A landscape with many valleys, sampled at points; each row gives a point and its height.
From any point a ball rolls to the lowest of the 2 points nearest to it. It stops when none of these is lower. Distance is the straight distance between rows; heights are no part of it.
<443> h=285: [ 99  86  83 135 148 102 153 161  89 153 137 180 166  77 141 133 151 138
 127  60 110  66 147 130 142 138 106 114 129  89 115 130 101 111 184 161
 168 153 151  64 157 102 111 163 147  88 136]
<273> h=396: [160 142 153  95 110 179 117 147  68 135 109  96 115 122 141  78 147  96
  68 139 130 151  64 147 105 135 119 118  97  83  62 118 105 105  98  84
 133 148  67 108 169 146 128 128  88 158  91]
<313> h=661: [ 75 165 118  62 149  64 143 121 176 142 196 117 111 144  93 147 106 126
  95 134 136 126 150 129 149 105 179 163 102 197 111 150 101 106 142 178
 103 116 133 151 130 204 151 106 129 162 133]
<1161> h=668: [107 114  97 148 121 116 121 163 139 112 134 179 155 152 166 147 162 122
 178  98 114 133 113 116 105 171  81 154 155 106  96 150 140 129 137 130
 140 115 172  88 136 110 160 144 177 125 163]
<1205> h=351: [141 181 140  56 136 162 119  99 111 145 114  92 100 117 129 122 149 125
  92 139 128 188 103 138  73 114 125  93 128 117  75 100 133 113 108  91
 135 141 142 148 117 121 151 143 124 144 115]
<94> h=320: [118 134 142 208 151 129 117 102 121  99  68 116 100 148 109  84 100  85
 171 137 110 137  92  72 127 109 130 139 117  92 141 128 151 140 128  82
 126 109  86 137  84 111 116  90 142 153 116]
<545> h=599: [151 114 165 203  63 171 119  95 141  69  84 129  84 139 144 105  96  75
 156 122  97 134 126  87 151 109  83  86  90  70 118  76 151 214 173  93
  95 112 117 143 120  73 108 125 108 134  94]
<963> h=283: [194 148 103 189 123 193 119 109 148 138  90 112 147  91  85 168 109 116
 146 116 102 125  76 115 141 100 180  69 143 117 179  97 135 168 152 125
 154 114  57 156  77 152 122 139 147 119  54]
<1092> h=585: [117 134  83  82 163 154 157  65  70 144  94 138 130 174 125  91 122 108
  96 109 156 115 145  90 119 135  85 153 125  87 139  68 146 139 111  92
 148 101 189 105  53 119 178 168 118 109 101]
<289> h=673: [100 144  98 120 167 124 150 171 151 140 178 113 122 120  83 159 132 105
 164 135 115 121 191 119 141 140 159 132 135 159 152 170 123 109 157 190
 129 156 185 115 135 159 132 102 154 123 196]
<731> h=126: [133 123 102  82 135 112 105 169 138 153 224 206 150 189 169 152 137 144
 177  74 107  74 205 105 150 134  83 118 145 136 154 131 118 118 141 184
 180 156 172  40 148 129 104 152 137  74 152]
<923> h=350: [183 130 152 188  70 186 119 135 135 107  93 119  84 119 164 135 124 104
 189 157  73 163 110  75 132 123 126  91 127 144 141 129 149 157 154  94
  99 152  74 130 154 135  83  87  89 106 105]
<778> h=499: [164  88 120 108 112 122 115  70  79 128 153 170 104 170 167  87 131 148
 125 128 135 103 181 101 134 156  82 180 119 155 118 118 126 143 137  61
 123  98 145 132  51 124 132 143 101 110 120]
<642> h=244: [121  76 104 189 157 152 155 120 101 120  70 114 166 128 108 100  94 124
  55  82 154  94  82  83 124 149 132 157  71 105 149 109 145 120 112 122
 127 128 121 146 118 131 144 140  89 158 144]
<635> h=411: [145  88 145 151 109 137 149 118 140 137 120 168 117 135 167 132 110 132
 148 109 134 114 142 129 155 134  71 137 159  81 148  71 159 205 164  96
 142 113 160 119  89  35 156 127 165 118 147]
<702> h=667: [ 98 160 133 109 132  97 132 136 182 125 187 109 106 124  95 139 105 120
 141 149 124 133 187 136 124 139 153 148 112 192 138 159 100  79 141 186
 113 127 185 145 118 168 148 101 157 131 172]
<448> h=512: [101 145 136 106 154 114 120 157 107 128 129  95  96  74 103 132 171 130
 139 152 128 181 107 146 118 150 152 119 123 173  97 147 116  95 164 159
  82 147 116 133 177 150 121 134 113 152 146]
<408> h=558: [172 144 177 142 101 101  97 104 126 130 110 126  95  93 108  86 107 130
 164 161 121 140 174 149 145  96 131  66 113 129 122 101 171 147 169  82
 116 143  80 166 120  71  86 151 150 136  77]
<1429> h=454: [170 128 138  92 121 167 109 140  69 116 104 116 114 126 166  72 173  70
 111 151 132 147 113 133 105 125  81 105 119  93  57  94 111 149 106  43
 140 144  83  85 155 123 110 136  86 129  87]
<810> h=680: [101 129  69 123 148 135 130 160 141 145 126 164 184 168 142 165 176 106
 137 123 134 129 136  87 114 143 138 153 175 106 126 151 138 133 108 125
 149 136 171  65 122 136 140 146 145  80 166]
<214> h=530: [149 138 147  82 133  91 100 105  87 155 106 125  97  71 113 107 137 136
 125 171 151 123 176 131 157 105 132  64 126 136 131 109 138 126 168  93
 138 138  73 162 119 109  92 148 116 129  61]
<906> h=224: [ 72 124  79 137 167  71 155 163  98 126 140 106 137  61  77 140 137 157
 101 123 158  55 134 149 166 115 163 152 137 159 146 133 102 110 188 188
 108 149 108 109 182 116 114 140 105 145 132]
<106> h=390: [141 166 161 176 135 122 114 107 115 123 120 113  96 137 128 113  83 149
 118 163 143 145 104 137 137  93 155 166 123 138 121 152 101 106 102  97
 126  97  62 168 119 170  92  84 119 171 134]
<234> h=332: [133  99 140  89 114  89 137 136 101 151 117 141 163 108 125 125 125 173
  66 105 154  78 145 173 149 120 129 109 132 111 135 127 118 135 102 123
 124 150 111 132 142 118 109 152 110 125  83]
<191> h=654: [ 46 169  80  79 170  67 153 124 180 144 174 112 128 167 107 169 116  99
 102 166 142 160 114 121 130  92 190 187 113 161 108 158  89  97 139 158
 123  98 127 125  86 204 161 101 149 158 143]
<944> h=643: [ 99 141 117  98 134 159  85 119 113 105 171 150 119 186 189  99 154 103
 178 121 125 172 142  78 112 145  76 151 131 155  98  94 172 131 168 131
 112 118 186 123 144  94 172 215 132  66 135]
<509> h=316: [ 94 170 137 122 136 135 108 114 170 131 161 125 106 173 141 126 132 112
 154 146 133 203 142 132 100 140 143 143 116 155  90 152 143  91 108 125
 126 104 175 161 120 166 172 136 155 124 156]
<120> h=218: [105 161 188 164 108 138 111 131 166  98 112 106  90 158 125  89 123 108
 163 147 113 183  79 178  78 114 126 102 118 119  65 142 161 106 114  93
  91 133 152 157 148 113 123 120 138 156 134]
<1206> h=252: [166  93 139 133  98 145 128 138 148 156 121 138 173  97 132 166 136 166
  96 110 121  72 105 149 125 122 123  91 148 109 162 113 144 152  82 134
 163 133  91 135 157 112 103 156 122 106  93]
<1104> h=588: [175 104 124  99 125 153 165 158 102 147 128 132 158 109 115 165 136 133
 124 115 115  82 170  99 146 147 140 109 118 118 186 107 136 145 100 151
 140 188 166 114 145  84 120 114  90  94 141]
<1149> h=582: [165 118 166 170  73 135  98 102 150  80 103 132  95 105 123  92  94 113
 187 166  78 112 159 102 162 110 118  82  88 112 138  92 174 201 184  93
 108 125  77 152 116  66  83 134 137 122 112]
<1356> h=347: [136 114 151 131 122 199 136 132 115 107 117  88 152 134 129  81 131  78
  73 117 134 136  52 143  95 146 134 126  75  87  66 100 105  99  79 123
 111 160  96 122 174 135 135 113 109 159 117]
<334> h=658: [ 94 132 128 150 113 142 105 139 130  94 144 157 133 149 169 134 165 112
 208 126 111 167 144 128 126 153  76 131 137 138 100 129 165 132 159 136
 106 128 221 102 141 100 174 160 164  98 172]
<468> h=340: [144 183 141  84 134 133 151  97 175 147 124  90 125 121 106 178 111 141
 118 138 145 177 102 113  84 110 185  89 136 140 120 127 148 116 113 139
 150 132 127 156 101 153 114  86 130 167 165]
<1379> h=271: [ 86 193 164 143 136 126  98 142 165 111 111 132  97 167 120 106 153  96
 161 170 107 221  85 126  71 107 128 127 144 125  56 160 139 103 112  91
 106 117 144 142 127 144 138 109 155 152 157]
<607> h=198: [100 145 114  83 106  61 125 173 155 153 230 196 144 156 147 157 153 168
 146  85 121  78 184 150 162 130  82 110 147 156 144 145  86 105 119 173
 168 140 161  65 140 157  92 117 142  95 128]
<1260> h=583: [143 118 134 117 135  66 108 122  68 140 156 115 107  81  67 117 120 146
 130 148 140  72 217 147 168 146 141 141 100 181 161 111 106  80 189 171
 109 138  95 168 123 117 119 135  99 119 110]
<270> h=627: [ 96 128 127  82 162 167 189 152 176 150 123 107 158 187  90 154 121 103
  65 121 139 129 111 110  96 141 184 126 108  90  91 151 103 140  42 141
 132 149 157 117 119 187 144  94 135 152 160]
<726> h=346: [101 176 149 104 128  94 134 101 207 156 187 131 117 188 111 140 108 135
 143 150 142 158 156 138  90 112 147 145 137 149 117 137 140 105  76 125
 151 118 165 177  83 146 158 130 189 120 143]
<265> h=365: [112 116 144 155 143 102 115 131 141 125 141 141 115 163 135 100 116 135
  98 135 139 149 109 154 121 121 136 195 114 135 105 193  98  94 100  98
 123  92 132 137 114 183 121 109 127 152 132]
<1237> h=458: [ 79 197 135  28 144  70 123  97 118 149 126 105 111  98 111 124 174 143
 140 143 130 208 109 119  97  95 156  94 127 165  83 108 114 125 163 135
 117 127 116 145 109 148 135 159 142 137 123]
<655> h=604: [145 123 123  73 155 150 164 133  90 163 125 134 144 147 110 143 138 128
  96 110 142  90 151  88 119 136 149 111 112 104 155 133 136 146  84 132
 134 185 174 109 103 136 139 113  83 105 139]
<121> h=459: [ 68 150  85 125 163 125 151 149 141 152 167 161 152 166 133 124 129 102
 133  53 125 117 138 146 114 132 116 142 109 105 103 125 134  75 144 185
 140 138 219  99 166 149 185 151 151 103 163]
<592> h=486: [140 100 136 121 115 130 111  77  78 109 158 152  99 168 148  73  99 125
 125 137 111 146 190  90 137 133 103 190  85 185 144  93 127 110 163  96
 114 108 169 162  86 142 158 147 112 105 142]
<500> h=151: [ 72 136 109 127 162 102 155 136 121 128 166 104 118 119  63 119 104 165
  76 114 156  59 118 157 167 141 149 168  83 158 138 133 120  75 151 176
  92 142 144 147 150 143 126 143 102 169 142]
<542> h=392: [145 162 121 133 136 163 140  92  78  90  77  99  81 126 136 129 177  65
 166 180 123 202 119  51 123 127 106 118 152 119 146 101 136 132 145  81
 116 149 148 104 106 120 123  86  90 114 153]
<827> h=333: [153 106 123 108 144 137 128 136  90 144 133 103  95 132 113 127 142 122
  82 162 139 141 156  89 129 168 147 158  85 141 109 154 104  92 110 105
 122 159 132 111 134 177 117 114  53 147 149]
<636> h=600: [111 108 142 132 143  55  97 118  76 131 134 126 122  74 101  92 109 165
  90 126 147  75 153 165 196 121 153 150  95 156 128 119 111 109 176 134
 115 120  72 135 150 116 102 137 110 125  80]
<540> h=412: [122 202 150  13 115  98 101  93 118 169 169 106 103 123 141 117 158 145
  98 157 138 199 116 133  81  98 137  73 116 142  67  86 109 111 132  94
 131 140 140 140 129 141 149 175 123 117 114]
<933> h=338: [180 149 136 106 142 159 151  84  87 145  92  78 108  83  90 145  98 130
 128 170 142 131 133  84 128 116 160 107 115 137 166 102 132 131 144 138
 126 156  87 163  89 125 130  82 103 147 117]
<621> h=260: [130 127 143 122 116 178 126 137 154 136  85 101 171 147 133 121 134 107
  83 110 131 135  65 166  78 124 117  99 113  69  92 113 125 122  54 117
 145 130 127 153 163  99 154 150 140 126 122]
<1034> h=503: [ 92 169 112  57 142  66  70 108 110 149 117 134 143 146 112 116 169 153
 126 145 119 178 124 142  83  75 108 114 163 127 125 113 107 135 132  98
 134 109 103 127  98 132 141 182 154  98  50]
<982> h=437: [123 105 135 166 126  97 110 116 130 109 108 176 130 151 163 119 112 139
 175 116 134 104 159 123 130 144 106 162 144 119 140 117 140 152 150  95
 156 106 152 137  59  82 158 135 182 114 167]
<1162> h=482: [ 78 131 107 161 167 149 176 133 121 120 126 138 139 141 117 120 124 126
 180  87 109 138 169 132 126 150 130 147 108 125 145 139 155  86 172 184
 127 136 234 124 153 119 182 124 142 101 210]
<1051> h=443: [152 150 155  85 135 133  94  88  96 139 124 108  92 126 135 110 140 124
 168 180 117 186 200 105 117 131 128 109 126 168 151 121 141 113 142  94
 113 159 152 155 100 120 146 121 109 108 116]
<165> h=685: [120  99 115 165 116  85 126 161 162 118 187 182 138 108 177 146 125 120
 160 120 136  98 155 162 144 177 100 164 152 142 110 208  96  99 135 158
 151  95 132  80 139 204 110  93 149 131 183]
<541> h=135: [147 134 137 107 111 171 157 148 163 140 105 114 142  98 130 167 181 106
 154 150 125 177  91 101  94 130 140  85 167 115 122  85 158 136  88 130
 152 161 160 139 143  88 153 134 141 114 143]
<1072> h=289: [177 128 136  84 128 150 130 134  97 140 158  82  97 108  89 156 103 167
  71 149 143 116 126 109 142 158 165 128 104 168 120 142  98  93 129 137
 104 184  98 127 146 166  82  95  51 161 146]
<278> h=368: [171 162 125 101 142 145 151  74 148 147 115  84 141  63 101 181  83 155
 134 151 135 159  89  78 111 111 184  96 150 161 162 118 131 117 117 169
 147 137  82 165  97 148 102  88 115 164 148]
<168> h=488: [ 89 175 134  90 157  84 135 122 116 126  98 109 104  71  83 152 160 153
 136 153 137 189  65 119 115  94 180 100 147 147  96 117 124 118 159 145
  80 139 102 154 120 135 106 115 129 159 121]
<201> h=293: [155 112 126 150 162 185 161  85  95 129  76  82 113 128 105 121 107 115
  84 118 141 113 115  78 133 136 128 129  86 121 166  91 155 128 104 122
 129 134 114 152 107 109 143 121  97 153 126]
<816> h=679: [108 145  85 116 161 112 159 150 154 141 146 166 153 153 128 158 140 117
 161 134 130 100 177  99 121 136 183 156 169 136 158 174 154 119 127 175
 166 149 186  87 115 159 145  93 151 105 186]
<360> h=557: [163  72 125 142  95 110 127 161 117 141 129 180 154  85 158 159 118 155
 143  88 118  55 159 124 160 142 112 125 150 108 164 126 128 153 146 154
 183 122 126 105 124  77 109 129 149 133 145]
<1070> h=624: [101 140  87  77 157 139 101 118  79 127 186 130 143 194 180  91 143 122
 162 128 113 118 169  38 109 146  97 171 139 127 125  76 161 128 176 140
 136 117 151  96 133  79 167 220 104  66 117]
<476> h=282: [127  72 104 202 136 152 150 163 150 108  78 137 175 150 125 129  91 132
 108  95 138  83  78  82 138 156 128 180 108  88 149 164 124 128 120 141
 140 114 113 130 127 159 150 105 116 162 168]
<132> h=562: [108 142  75  99 181 113 137 106  76 146  76 120 177 147 111 111 151 108
 105 121 137 135 124  94  81 144 102 147 142  69 140 108 129 150  97  85
 146 104 121  83  68 125 154 167 143  99  97]
<1083> h=387: [185  58 146 149  63 217 132 134 103 108  97 115 116 135 180 108 140  76
  96 107 134 111 113 115 167 154  92 106 107  76 127  60 123 196 147 104
 120 137 115 125 156  83 121 160  73 140 107]
<154> h=254: [ 73 139 107  76 120  50 100 152 165 145 208 167 146 197 149 140 140 152
 102 100 139  79 175 152 169 104  90 146 127 163 127 166  67 122 102 177
 141 121 142  71 144 170 129 148 145  96 102]
<279> h=395: [147 113 144 134  97  92 130 138 191 151 193 149 134 125 121 164 119 153
 150 133 145 110 159 183 114 124 157 124 141 127 148 164 125 125  50 139
 139 128 156 116 134 166 106 104 153 125 166]
<1239> h=638: [ 77 144 116 113 158 125 163 156 205 139 158 137 166 210  97 151  97 101
  77 125 138 134 135 135 113 125 155 153 103 139  93 172 113 115  43 123
 129 121 184 109 108 200 152 139 155 129 131]
<315> h=675: [ 86 124 127 194 127  61 137 150 215  97 128 163 145 111 146 145 119 146
 167 124 119 117 101 200 131 107 120 148 189 110 148 167 116 131 106 154
 141  79 133 114 130 149 107 104 199 146 165]
<613> h=421: [129 113 142 142 124 105 113 142 162 154 150 150 129  98 130 146 140 144
 156 131 125 113 157 165 113 135 132 119 156 152 156 151 147  98 130 147
 147 130 152 149 134 102 123 126 146 111 150]
<1366> h=369: [174 139 143 136 157 185 128 115  76 131 110  78  84 133 112 126 104 109
  77 157 140 162  89  86 129 128 142 172  85 127 110 148 102  79  90  99
 134 117  97 108 135 184 110  93  70 166 149]
<1078> h=301: [175 116 141 186 100 212 121 134 152 106  98 102 126 119 146 163 132 113
 178 133 103 167  76 111 135 115 143  87 140 129 159 109 150 145 123 140
 109 151  80 144 154 126 141 110 112 123 104]
<426> h=603: [106 136  76  99 167 146 151  77  52 136 146 125 146 204 152 104 140 104
 101 115 130 104 161  57 122 146  94 171 145 102 137  44 151 160 162 114
 132 115 187 111  96 116 173 189  94  69 125]
<866> h=637: [190 113 137 165  86 129 105 138 130 132 137 117 123  82 136 151 114 167
 134 150 132  83 125 165 149 143 157 123 139 168 170 157 127 148 134 132
 117 132  39 141 144 127  70 104 113 137  93]
<1010> h=461: [107 127 134 136 140  72  93 110 132 122 108 158 161 163 141  97 115 113
 170 124 115 137 130 140 112 115  96 137 181  85 118 124 149 166 140  86
 153  81 122 137  50  69 161 148 201  97 114]
<733> h=372: [133 153 165 127 109 119 129 127 201 159 189 154 102 175 149 169 117 140
 118 139 147 151 147 153  82 111 169 138 155 139 114 176 102 129  61 118
 158 107 151 144 111 180 127  96 155 128 154]
<118> h=508: [ 83 143 125 180 158  64 120 154 134 109  75 113 158 102 111 125 136 138
 152 145 126 124  82 159 129  86 147 131 167 134 143 140 136 137 140 154
 126 115 119 141 117 112 122 123 164 135 119]
<458> h=416: [167 148 155  99 117 183 139  94  93 107 106 105  79 116 158 143 177 108
 141 193 120 204 156 100 106 133 115 101 145 136 140  98 146 147 148 107
 115 160 170 137 110  92 138  89 110 113 151]
<461> h=321: [169 101 162 189 104 145 100 150 153  98 139 128  84 126 172 117 109 129
 179 161 125 155 129 152 133 158 139 145 121 158 111 200 120 129 117 116
 106 112 114 126 163 168 105  64 141 158 156]
<1406> h=660: [139 110 113 206 118 157 119 161 188 101 138 113 158  86 131 150 119 145
 154 111 122 102  67 164 147 156 112 114 158 156 140 167 134 116 125 200
 107 114  99 117 187 146 112 105 126 154 137]
<753> h=304: [ 78 130 108  84 132  56 107 156 162 134 189 143 100 140 148 147 161 135
  87 128 141 120 134 157 154 102 113 156 113 174 106 187  78 129 107 151
 128 118 147  88 167 192 159 131 131 134 113]
<58> h=415: [146 138 101 137 125 119 121 121 146 122  71  91 156  96  95 140 103 167
  80 116 141 122  85 156 159  72 150 102 149  94 167 111 101 156 135 141
 129 120  29 149 117 111 107 147 145 139  41]
<9> h=279: [ 98  90  75 137 176  83 162 181  74 158 129 139 167  85 105 136 135 151
 116  77 136  56 143 134 166 153 141 136 138 124 145 138  88 120 181 176
 146 149 130  91 189 129 113 144 102 126 129]
<357> h=617: [115 128 125  88 149 127 173 154 148 147 143 113 161 125  78 149 126 119
  91 124 150 104 123 112 117 142 163 133 105 112 127 140 125 121  83 173
 123 159 149 124 123 161 132 103 101 132 157]
<976> h=391: [147 132 156 167  78 123 106 141 133  99  84 144  95 136 146 102 118 104
 198 168  88 162 116  79 110 110 102 110 130 108  83 135 140 165 138  64
 118 133  96 130 141 108  94 100  96 145 125]
<81> h=386: [ 98 115 132  56 107  79 121 131 135 163 150 140 134  93 125 149 178 173
  72 115 125  77 129 184 136  81 123 110 138 132 121 136  94 141 110 138
 129 150 142 122 157 120 132 182 116 109  81]
<20> h=383: [150  56 123 139  91 176 172 139 113 136 127 162 127 146 174 137 121 128
 120  94 142 112 142 135 149 157  88 126 130  72 157  66 154 177 163 128
 141 135 194 101 151  46 156 149 124 126 151]
<887> h=493: [ 79 149 120  96 143  81  82 102 122 135 100 142 151 157 126  99 130 129
 153 133 116 160 123 135  98  92  80 122 173  90 104 129 138 152 143  58
 122  94 116 134  78  95 124 182 167  97  63]
<656> h=646: [ 59 151  95 100 158  87 159 148 204 143 148 124 159 188 106 186 140 110
  96 138 142 140 119 128 123 110 163 173 151 139 101 178  84 136  82 149
 122 116 153 112 105 201 146 110 157 137 115]
<152> h=535: [116 129 119 117 143 141 140 167 111 110 121  73 133  54  81 146 136 144
 114 131 134 135 123 126 137 153 137  91 115 179 130 128 138  94 198 185
  59 157 109 141 184  95 102 156 106 142 133]
<893> h=354: [171 154 101 130 109 176 144 107 158 156  77 104 168 102  92 159 122 171
  98 116 108 132  48 137 124  79 166  63 184  97 159 103 121 153  99 140
 165 108  45 151  91 144 104 145 164 128  37]
<623> h=502: [170 148 124 175  76 187  97 141 115 137 136 122 130 151 135 133  80 148
  94  90 118 123  45 157 167 111 136 126 110 137 115 158  97 160 129 118
  95 103  14 145 165 159  99 126 105 134  39]
<181> h=348: [145  62 137 161 107 188 151 140  87 106  83 127 154 139 161 115 150  87
  93  88 143 113 104 116 158 151  91 123 101  73 127  60 149 182 135 128
 138 140 169 133 138  75 156 158 112 116 113]
<395> h=681: [101 104 119 173 116  97 156 177 209 108 175 168 132  95 162 159 160 131
 190 146 107 126 115 183 129 134 128 151 175 136 132 186 115 121 108 157
 147  75 149  88 139 183 106  83 174 131 181]
<638> h=360: [ 87  98 110 107 129 139 125 140  92 117 121 149 171 162 134  86 149 113
  87  78 125 124 117 130 107 160  95 152 102  88  88 104 135 120 115  87
 118 131 153 110 140  94 180 183 142  96 146]
<246> h=269: [ 91 152 181 169 126 119 121 137 181  97 151 135  98 104 140 109 139 118
 191 140 125 165 115 198 116 109 117 119 133 147 100 171 145  98 131 149
  96 116 154 136 170 141 112 113 157 166 149]
<1096> h=215: [184 176 142 183 123 142 113 104 142 118 107 103 113 113  90 150  83 122
 162 151 117 125  97 121 140  97 173  89 129 138 180 116 156 143 144 137
 144 130  34 162  92 122 101 101 143 130  69]
<303> h=393: [129 168 135 136 165 143 141 116 107 126 128  70  83 118 102 124 107 122
 104 163 140 179  93 110 122 125 176 155 117 146 119 168 105  77 105  98
 123 121  90 155 103 179  95 107 100 189 145]
<196> h=419: [ 67 130  94  96 142 138 149 144 106 155 159 149 181 195 108  99 160 101
 120  77 123 100 143 130  90 145 122 130 109 102 111  91 139  96 119 148
 135 149 199  90 146 103 202 200 143  74 141]
<587> h=566: [123 118 138 115 149 115 113 137  86 135 154 114 121 101  94  97 115 148
 128  96 115 104 199 132 150 147 112 149  78 173 157 136 125  72 179 156
 106 160 166 160 152 131 143 144 109 117 136]
<143> h=489: [ 82 136 121 137 170  57 135 117 114 127  71 140 163 110  97 115 118 127
 153 121 139 113 130 139 120  94 148 147 167 118 160 119 144 144 143 123
 164  99 105 150  78  87 145 131 179 102 108]
<847> h=472: [114 119 157 145 145  93  94  81 103  85 125 158  83 158 120  72 109 116
 188 131  98 158 175 108 136 127 107 172 102 172 125 100 151 115 175  75
  88 118 170 167  73 112 143 131 145 117 141]
<528> h=217: [118 110 102  95 121  94 118 155  87 157 176 210 164 142 158 151 158 141
 135  90 108  89 166 110 116 154  77 132 135 110 125 120 131 123 169 148
 166 137 162  67 146 103 128 175 122  82 139]
<67> h=696: [165  60 117 132  91 159 149 200 139 118 158 146 144 127 172 141 141 123
 134 131 113  92 176 120 153 192 110 132 119 123 136 186  92 139 104 152
 127 156 173  50 174 167  95  87  75 123 184]
<689> h=239: [136 137 167 141 116 165 115 131 168 134  94 117 124 100 142 145 142 132
 161 135 124 152  74 144 115 102 148  72 143 126 139 114 168 125 109 131
 130 136 106 155 147 106 108 127 141 140 114]
<1102> h=225: [171 144 135  95  88 230 161 112 147 128 112  86 133 107 142 170 149  89
 135 143 114 184  79 106  75 132 152  83 140 115 112  87 125 126  78 142
 138 163 138 143 151 130 135  94 106 136 163]
<149> h=519: [146  91 112 102 123 119 119 108 107 147 128 150 138 156 168  96 134 132
 103 105 149 103 151 125 121 148  84 142 129  98 110 130 128 147 106  70
 166 106 125 122  88 108 115 143 115 125 109]
<972> h=479: [ 85 103 145 179 143 154 154 106 113  83 123 127 118 139 133  94  97 133
 164 108 113 153 151 138 150 144 113 159 131 130 141 109 169 112 177 156
  91 118 211 155 128  79 177 123 161 127 175]
<632> h=572: [177  68 120 143 103 157 143 163 123 142 130 129 166  91 125 166  98 139
 118  97 109  61 193 112 178 134 128  94 122 115 200 100 141 161 159 174
 154 168 125 112 167  76 101 122 120  99 153]
<110> h=485: [160 158 148  68 135 121  97  85  81 155 133 134  89 107 129 108 187 117
 154 175 134 162 192 116 116 117 100  63 132 146 130  93 154 140 157  65
 119 145 114 133 107  89 135 172 112 105  85]
<130> h=450: [ 81 154  91  46 135  50 133 122 123 136 112 122 140 125 115 142 179 160
  84 122 114 133 108 172 115  69 104 128 168 116 119 126  83 143 110 126
 116 123 120 125 149 131 165 184 161  83  68]
<748> h=291: [166 191 148  67 122 175 146 101 111 142 105  78 115  79 130 158 129 128
 110 147 128 212  74 121  84 113 161  68 130 116  84 101 126 103 112 121
 152 131 124 142 144 143 112 109 114 168 149]
<259> h=456: [145 143 147 180 128  83 115 108 129  87 119 156 113 129 128 108 116 139
 214 130 109 130 191 136 139 132 124 154 132 163 160 124 160 119 172 124
 115  97 161 164  73  93 149  99 160  99 166]
<772> h=281: [175 153 149 172 141 132 112  76 131 102  64 104  92 127 108 121  87 109
 174 164 127 129 121 102 134  95 132 132 125 124 164 103 166 166 130  85
 156 105  75 162  69 114 123  75 133 135 105]
<965> h=303: [116  64 131 129 121 178 156 106  91 107  92 131 137 148 154  60 121  81
  59  93 131 108  93 116 123 165 106 164  81  80  95  73 137 142  88  95
 117 125 163 130 142  93 170 158 100 141 129]
<49> h=93: [157 113 138 134  65 190 121 149 164 150 115 118 162 139 135 144 133 143
  75 102 112 121  56 173 106 105 112  85 139  95 122 104 105 137  59 127
 147 124  63 141 170 132 126 145 139 122  69]
<1321> h=223: [114 133 121 105 154 112 134 114 118 129 166  75 103 102  74 144 103 173
  47 161 180  90  96 155 162 138 168 159  86 154 109 145 102  97 138 149
  67 127  82 143 152 146 102 115  71 177 140]
<1225> h=424: [197  96 138 122  91 186 123 115  86 123 110 129 111 140 180 108 164  62
 120 136 140 152 118 125 138 120  70 101 131  99 122  74 136 196 126  74
 130 134 126 118 150  81 107 130  69 126 100]
<1213> h=669: [ 95 109 107 191 125  86 132 150 195  92 137 135 152  97 151 151 102 170
 108 101 137  86  77 200 142 123 108 140 176 120 152 164 114 138 112 190
 119  83  98 114 172 143 120 118 166 160 141]
<336> h=356: [122 142 126 156 127 114 116 115  86  93  57 140 100 129 134  91 139  88
 176 149 111 160 125  65 124 116 106 118 127 107 112 127 147 165 140  66
 115 126 117  99  87  95 100 109 113 123 128]
<235> h=448: [133 111 157 143 127 127 131  93 139 130 127 121 115 139 129 132 103 149
 124 122 142  98 144 149 113 129 139 120 110 145 173 113 166 107  86 130
 145 136 170 185 109  82 161 119 132 119 157]
<405> h=540: [157  65 127 121  96  99 108 153 115 150 102 179 149 117 161 132 129 150
 107  87 130  84 132 133 146 138  96 145 154  80 148 150 116 171 112  88
 162 105  83 104  91 102 104 150 162 125 101]
<1061> h=465: [158 109 114 171 107 145 103 128 125 132 106 131 152 139 116 128  75 143
  73  86 131  97  82 150 156 124 132 106  98 116 144 131 118 165 140 127
 124 110  24 140 141 123  99 145 116 133  43]
<187> h=690: [143  92 124 171 100 137 155 182 162 125 179 140 134 101 149 161 131 130
 157 131 128  85 166 154 157 179 124 135 151 126 141 215 106 110 101 171
 125 129 139  63 178 202  66  63 114 153 179]
<37> h=553: [131 105 135 145 135 166 127 145  92 109 120  77 123  85  98 106 106 150
 114 125 125 111 174 146 160 166 117 113  86 173 159 123 151  90 193 167
  76 150 155 159 164  86 136 126 129 130 160]
<518> h=619: [164 128 138 159 105 103 105 116 128 120 126 118 145  74  94 129 101 185
 123 133 158  68 149 169 186 127 158 113 110 180 152 116 128 147 166 150
 118 116  30 152 164  97  77 130 136 130  72]
<1259> h=651: [154 130 106 175 119 137 140 130 170 125 130 123 129 100 120 158 131 165
 124 145 135  92  67 156 148 118 165 128 176 166 173 166 107 130 120 190
 122 107  56 153 154 158  97  89 128 166 105]
<401> h=295: [107 149 164 176 128 111 106 159 162 113 159 131  89  94 140 126 120 143
 158 150 139 146 111 184 145 132 136 143 147 160 108 187 102 116 119 165
  99 103 104 124 171 181  92  91 133 188 142]
<1382> h=538: [137 118  99 121 153 126 100 100  79 147  96 137 140 155 135 108 120 118
  95 139 151 141 128 103 110 124 119 153 133  98 128 155 108 128  81  63
 161 110 109 101  85 150 128 130 120 126 102]
<932> h=466: [133 107 171 166 119 148 146  98 137  93 116 116 117 150 131  98  88 153
 122 115  98 113 185 151 136 153 136 155 101 167 167  97 148  96 121 128
 106 131 199 186 111  97 167 107 137 125 175]
<142> h=345: [131 123 156 170 104 128 108 146 159  91 134 171  92 160 175  97 120 122
 145 134 129 173  97 127 115 151 125 171 128 119  58 198 118 131 108  84
 115  87 114 116 128 169 102 103 136 161 143]

Call two points neighbours if one is among the 2 nearest of the other. Go from one point of each pair to the other, from neighbour to neighbour, staying as low as possible. Name the highest point that can't be avoided.
<982>, <49> -> <1429>
<120>, <965> -> <1162>
<748>, <1096> -> <976>
<642>, <748> -> <278>
<500>, <120> -> <303>
<731>, <500> -> <443>
